A landscape with many peaks, sampled at points; each row gives a point and its height.
From any point a climber takes the steepest step (rise divided by distance) to one of its 2 nearest points. It stops when none of these is higher. Distance is the straight distance between rows; heights are no part of it.
k_623 h=1.43: [ 94 171  87 114 104 112 135 126 138 156 143 123 118 152 155 141 118 178
 144 152 169  49]
k_962 h=5.22: [186 134 146 142 120 143  56 165 107 173 152 154 120 165 156 110  85 127
 137 138 131  73]
k_203 h=4.02: [107 143 152 109  56 185 111 135 128  95 118 130 121 167 144 138 118 183
 156 154 121 100]
k_217 h=4.79: [150 155 136 118 101 158 137 118 142 176 123 145  84 150 152  94 180  98
 126 109 126 127]
k_524 h=3.83: [132  85 152 124 128 165 114 122 120  82 118  82 164 176  85 158  76 124
 148 111 118 145]
k_743 h=4.70: [ 82 104 156 189 111  84 160 145 156  92 158 166 112 146  73 125  96 160
  97 188  95 102]
k_81 h=0.05: [133 130 117  89  90 127 171 138 131 128 131 106 135 137 206 120 150 137
 113  82 124 109]
k_635 h=0.21: [156 158 189 157 141 155  96 139 101 190  99 147 116 156 149 124 186  83
 121 164 185  76]
k_700 h=1.29: [134 113 123 102 100 126  91  35 116 152 177 145 147  85 127  98 165 115
 158  47  71 203]
k_13 h=5.24: [131 133 118 162 104 130 121 153  45 140 169 121 121 154 195 128 146 112
 118 143 162  34]
k_77 h=4.51: [128 148 160  47  78 134  60 115 140 120 110  96 149 121 144 117 128 135
 122 104 146 100]
k_146 h=4.87: [ 88 141 149 150  88 149 162 156  90 116 177 125 107 155 155 130 178 121
 131 121 167  72]
k_528 h=2.87: [158 135 166 108 133 196  52 103 155 170 132 121 126 104 165 141 110  82
 147 130  82 159]
k_448 h=1.97: [104  83  98 129 143 113 124 186 153  97 170 129 148 103 117  91 130 107
 128 164 179  90]
k_166 h=2.86: [ 99  56 104 168 153 120 193 199 154  85 184 160 144 170 116 163 114 169
  88 136 120 163]
k_260 h=1.74: [156 134  86 111 130 126 127 101  77 157 161 118 140 108 160 151 136  96
 104 120 111 155]
k_709 h=2.39: [107  91 105 167 157 123  92 167 116  73 106 126 124 117 140 136  93 128
 147  77  99 156]
k_533 h=1.25: [126 165 155 121 130 108 155 157 182 142 185 142 161 129 144 137  97 101
  94 141 104  95]
k_315 h=3.42: [121  92 168 166  92  66 188 137 109 102 137 183 139  80 125 124 105 131
  90  93  97 195]
k_790 h=5.08: [123 142 110  80 156 200 168  76 133 128 109 121 160 112 144 138 131 131
 174 121 152 128]
k_805 h=1.88: [141 130  79 129 129 124 112 143  70 140 111 110  90 111 150 150 164 108
 100 139 147 124]
k_634 h=2.94: [201 137 126  86 133 149  83  99  93 162 111 143 136 149  98 111  97 130
 118 105 133 125]
k_246 h=0.16: [155 108 108 101 116 174 155  99 112 165 123  98 132 127 202 114 161 103
 135 121 167  81]
k_737 h=4.44: [118 141 135 114 144 130 171 150 176  93 104 170 163 108 148 129 129 155
 116 111  93 174]
k_39 h=1.12: [ 84 139  90 113 103 115  92  93 116 130 156 132 119 107 149 135 141 147
 140  45  81 196]
k_322 h=6.23: [115 117  98 112 135  92 184 136 134 101  79 146 102 116  81 116 140 147
 107 150 160 171]
k_760 h=4.96: [116 128 186 151 143 118 156 161 158  80  91 136 188 138 134 134 119 123
 145 145  69 129]
k_601 h=4.01: [158  66  97 155 135  80 145 133 124 126 175 165 105  93 111 124  58 165
  93  35 113 188]
k_24 h=1.70: [105 143  75 111 120 138 131 118  97 108  95 115 131 157 144 176 134 158
 113 192 116  88]
k_188 h=3.00: [ 95  87  67 175 148  92 179 170 123 107 155 128 115 140 118 145 125 121
  87 148 119 125]
k_185 h=2.55: [116 123 115 134 176 178 107 152 151 106 143 148 120 120 144 127 112 129
 157  58 104 169]
k_366 h=4.37: [190 115 166 112  92 152 102 114 131 186  80  81 128 181 155 135 145 122
 120 133 131 120]
k_156 h=0.65: [112 201 124  91 174 102 138 115 176 152 146 162 137  74 168 118 149 113
 120  73 111 135]
k_818 h=4.64: [208 125 154  97 119 104  96  57 133 213  90 111 137 169 134 103 161 101
 118  97 123 134]
k_610 h=3.76: [137 164 150 120 117  83 147 126 123 142 119 129 173 151 110 147 118 152
 126 159 141 134]
k_870 h=4.55: [100 139 149 123  87  88 115 161 102 124 126 103 132 178 138 115 165 105
 128 112 168  65]
k_603 h=5.51: [149 117 166 140 141 125 130 160 160 110  92 133 143 150 125  95 125  78
 137 121  71 172]
k_339 h=3.25: [169 115 108 102 145 122 124 142 147 155 167  97  95 115 100 109 114 108
  82  87 156 134]
k_363 h=1.54: [118 108 138 153 115 100 158 128 134 129 108 114 117 115 103  78 116 140
 180 190 190 102]
k_275 h=2.21: [109  94 134 151 136 154  84 172 138  93 139  88 107 104 137 138 107 128
 148 113 144  93]
k_898 h=1.77: [ 78 109 102 149 120 138 133 138 155 136 172 104 125 103 136 104 138 111
 179 197 177  96]
k_624 h=0.44: [148 144 125 133 163  97 117 135 140 181 119 110 153 167 146 141 176  69
 122 169 144 111]
k_384 h=3.07: [135 159 101 141 143 145  82  76 140 196 130 144 106 102 156 144 100  90
 146 137  86 127]
k_297 h=4.78: [166  88  97 126 158 117 139 110 119 113 113 141 134 146  78  90 117 104
 109  94 118 191]
k_599 h=1.58: [ 95 155  82 135 113  99 180 103 109 125 124 130 147 141 142 143 160 144
 126 206 164  70]
k_646 h=4.33: [176 166 156  91 140 120 102 135 193 206 149 106 120 132 154 131 145 126
 121  99 122 118]
k_304 h=3.44: [105 145  83 125 140 141 147 105 146 136 128 136  81 100 106 175 101 185
 116 132 115 172]
k_508 h=3.39: [133 152 151  85 165 112 121 123 151 115 108 121 181 152  75 147  99 154
 130 104 154 152]
k_978 h=3.82: [123 144 175 111  34 152 136 163 145 129 149 133  83 137 131 130 133 175
 110 152 121 141]
k_255 h=1.28: [ 98 151 114 145 147 131 132 185 174 133 159 126 153 162 150 146 132 192
 159 185 146  65]
k_837 h=4.38: [122 138 131 142 144 153  96 130 125 140  83 131 148 178 128 123 108 156
 197 147 151 129]
k_66 h=1.79: [115 158  99  87 113 153 131 111 109 112  80 111  93 137 133 158 157 127
  87 127 119 107]
k_518 h=3.41: [117 100 103 164 113 150 145 149  81 103 152 138  88 100  84 157 128 174
 112 217 129 114]
k_293 h=1.11: [126 129 101 148 181 127 161 165 184 117 102 120 152 104 142 145 126 170
 142 202 143  78]
k_889 h=3.05: [169 138 134 100 151 147  47 115 130 154 154  93 106 143  96 142  89 124
 104  85 153 120]
k_122 h=2.08: [120 123 121 113 134 157  73 175 139 112 100  93  69  93 101 150 132 133
 110 137 145 150]
k_99 h=1.98: [148 155 102  91 128 124  61 142  76 133 111 130  96  97 106 124 155 135
 110 111 158 162]
k_180 h=0.45: [139 150 124 109 160 113 122 135 150 142 190 154 160  99 159  68 144  78
 140  60 138 132]
k_999 h=3.65: [ 86 132  94 139  91 107 107 117 103 121 141 138  85  66 124 144 105 171
 137 150 144 131]
k_78 h=4.10: [156 167 154 119 152 124 120 100  76 137  50 134 159 138 134 124 142 166
 185 133 177 127]
k_422 h=0.28: [139 120 112  89 150 151 122 121 150 160 153 105 146  98 177  87 136  87
 164  99 176 100]
k_851 h=2.71: [142 124 119 110 160 214  87 104 148 151 178 128 127  87 145 128 140 104
 154  86  91 180]
k_655 h=5.42: [152 137 141 111 124  47 121 104 141 156 108 128 130 128  83 113 140 173
 134  76 125 208]
k_335 h=4.23: [103 125 127 138 125 143 158 108 173  93 125 164 128 131  92 117  80 147
 132 183 109 116]
k_355 h=0.31: [137 147 146 161 131 146  83 121 107 182 114 126 102 150 132 168 169  72
 109 209 130 119]
k_550 h=5.12: [175 113 111 104 158 154 124  63 132 142  97 113 109 144  98  96 149  68
 107  78  95 154]
k_871 h=4.57: [129 181 151 131 134 129  83 148 174 171 130 139  79 157 147 110 143 117
 147  83 127 111]
k_766 h=3.30: [ 78 151 173 172  96 149 152 131 102  90 140 166 104 116 124 152 134 136
 115 126  85 137]
k_284 h=5.69: [ 80 106 137 196 135  93 143 115 123 102  87 106 124 138 110 143 110 142
 158 178  90  97]
k_343 h=0.97: [100 110 135 161 110 114 126 106 140 131 145 122  96  97 124 122 114 122
 150  97  93 190]
k_605 h=4.18: [ 85 154 178 115  87  80 126 115 140 140 111 111 149 175 119 137 155 109
 126 188 150  89]
k_950 h=0.98: [108 168 129 142 169  93 179 166 134 102 148 171 153 138 150 133 143 105
  85 115 125  81]
k_535 h=6.59: [106 121 109  78 111 137 144 133 142  71  88 139 105  64  94 123 160 163
 101 107 144 190]
k_183 h=4.77: [126 143 153  57 106 190 113  70 122 121 119 116 143 109 147 118 113 125
 151  81 159 102]
k_222 h=3.20: [131  94 148 167 120 129 176 178 114  93 189 151 178 179 101 134 110 153
 120 160 115 123]
k_915 h=6.19: [112 115 115 172 129  94  99 127  84 125  86 124 133 136 152 126 129 115
 160 184 124  72]
k_376 h=5.36: [154 118 103  78 168 202 124  78 102 112  89 127 148 140 114 125 152  86
 142 117 121 158]
k_698 h=4.12: [159  96 181 114  97 197 101 100 129 125  88  65 146 163 139 154 105 110
 143 103 116 107]
k_500 h=5.85: [126 143 105  78 118  71 135  90 137 124  97 129 120 134  68 120 152 138
  79 104 149 174]
k_702 h=1.78: [ 81 115 132 150 153 124 136 178 134  88 148 142 142 140 112 123 171  98
 112 202 128  85]
k_101 h=0.77: [112  71 138 186 135 143 154 148 172 113 134  92 132  95 127 141  90 136
 180 115 111 171]
k_223 h=3.21: [102  57  88 186 165 116 161 153 113  78 130 103 122 100  85 161 151 141
  96 194 120 122]
k_731 h=2.99: [ 80 104 177 166  98 105 166 132  91  56 117 165 116  83 104 112 111 123
 126 129 106 164]
k_310 h=4.25: [131 155 142  76  55 136 119 128 112  95  97 109 130 105 160 126 109 184
 121 126 131  81]
k_906 h=4.00: [123 110 112 153 137 100 161 147 109  94 122 165 171  77 159 140 114 122
 112 137  78 176]
k_717 h=4.98: [183 147 143  74 108  88 129  74 145 178 121 137 150 188  93  91 177 148
 124  72 132 170]
k_796 h=3.26: [145 125  57 133 160 163 125 102 162 163 106 138  88  83 133 130 112 131
 151 162 115 153]
k_970 h=3.13: [166 156 134  89 159 146  99  78 155 130  98 145 146 171  59 110  72 121
 134 109 129 139]
k_890 h=4.76: [167 131 168 141 135 116  72 134 116 154 112 142 158 161 131  91  67 132
 194 116 138 102]
k_106 h=5.20: [ 55  74 163 190 107  75 179 128 145  80 139  97 121 126  90 131 158 141
 114 185 100  85]
k_713 h=3.54: [126 108 129 125 125 147 162 158  86  85 146 104 145 167 113 153 124 145
 112 116 134 113]
k_509 h=1.52: [162 113 101 125 162 125 112  68  99 155 153 112 170  68 142 123 146  83
 143  66 105 185]
k_468 h=3.56: [116 127 172 140  77 151 178 151 135 108 177 143 123 115 115 162 119 156
  85 144  84 178]
k_901 h=0.60: [116 125 122 143 164  79 150 127 133 133 121  66 178 160 139 154 166  77
 129 118 156 129]
k_308 h=3.58: [172  94  99 133 112  94 145 116  87 139 186 117  88  84 106 112  73 125
  89  85 156 162]
k_786 h=3.90: [113 129 133 127  84 135 122  89 112 106 100 149 115  98  87 126  98 166
 157 175 125 163]
k_390 h=1.55: [128 149 181 165 136 112 128 165 122 127 160 148 120 106 107 138 124 102
  92 179 115  89]
k_884 h=5.67: [122 145 113 167 111 115 105 162 103 146 141 145 107 145 189 107 116 122
 160 130 131  74]
k_809 h=3.81: [163 151 138 150 192 137 142 127  86 133 101 134 118 103 128 116 124 154
 167  85 175 116]
k_534 h=3.18: [133 109  97 147  89 136 127 135  93 147 157 113 134  97 151 150 123 146
 134 228 112 123]
k_745 h=0.80: [110 181 107 117 195  94 153 140 170 129 110 122 120 139 150 136 144 120
 115  89 144 102]
k_829 h=5.09: [115 129 159 142 121 150 141 136 147 115  97 164 117 183 145  72 166  60
 142 128 107 124]
k_368 h=4.43: [158  96 115 110 161 115 145 118 127 103 135 155 110 120  56 124  87 144
  65  45 129 190]

Call two points neighbours if one is among the 2 nearest of the other. Go from one point of each pair to the other, from neighbour to neighbour, staying as high as possible. Name the lowest point that can't be avoided.
k_535 / k_518 -> k_166
k_603 / k_915 -> k_634
k_603 / k_376 -> k_731

For each start below, name the point where the climber stops.
k_275 -> k_915
k_246 -> k_448
k_889 -> k_376
k_355 -> k_448
k_304 -> k_915
k_766 -> k_376
k_222 -> k_535
k_635 -> k_448
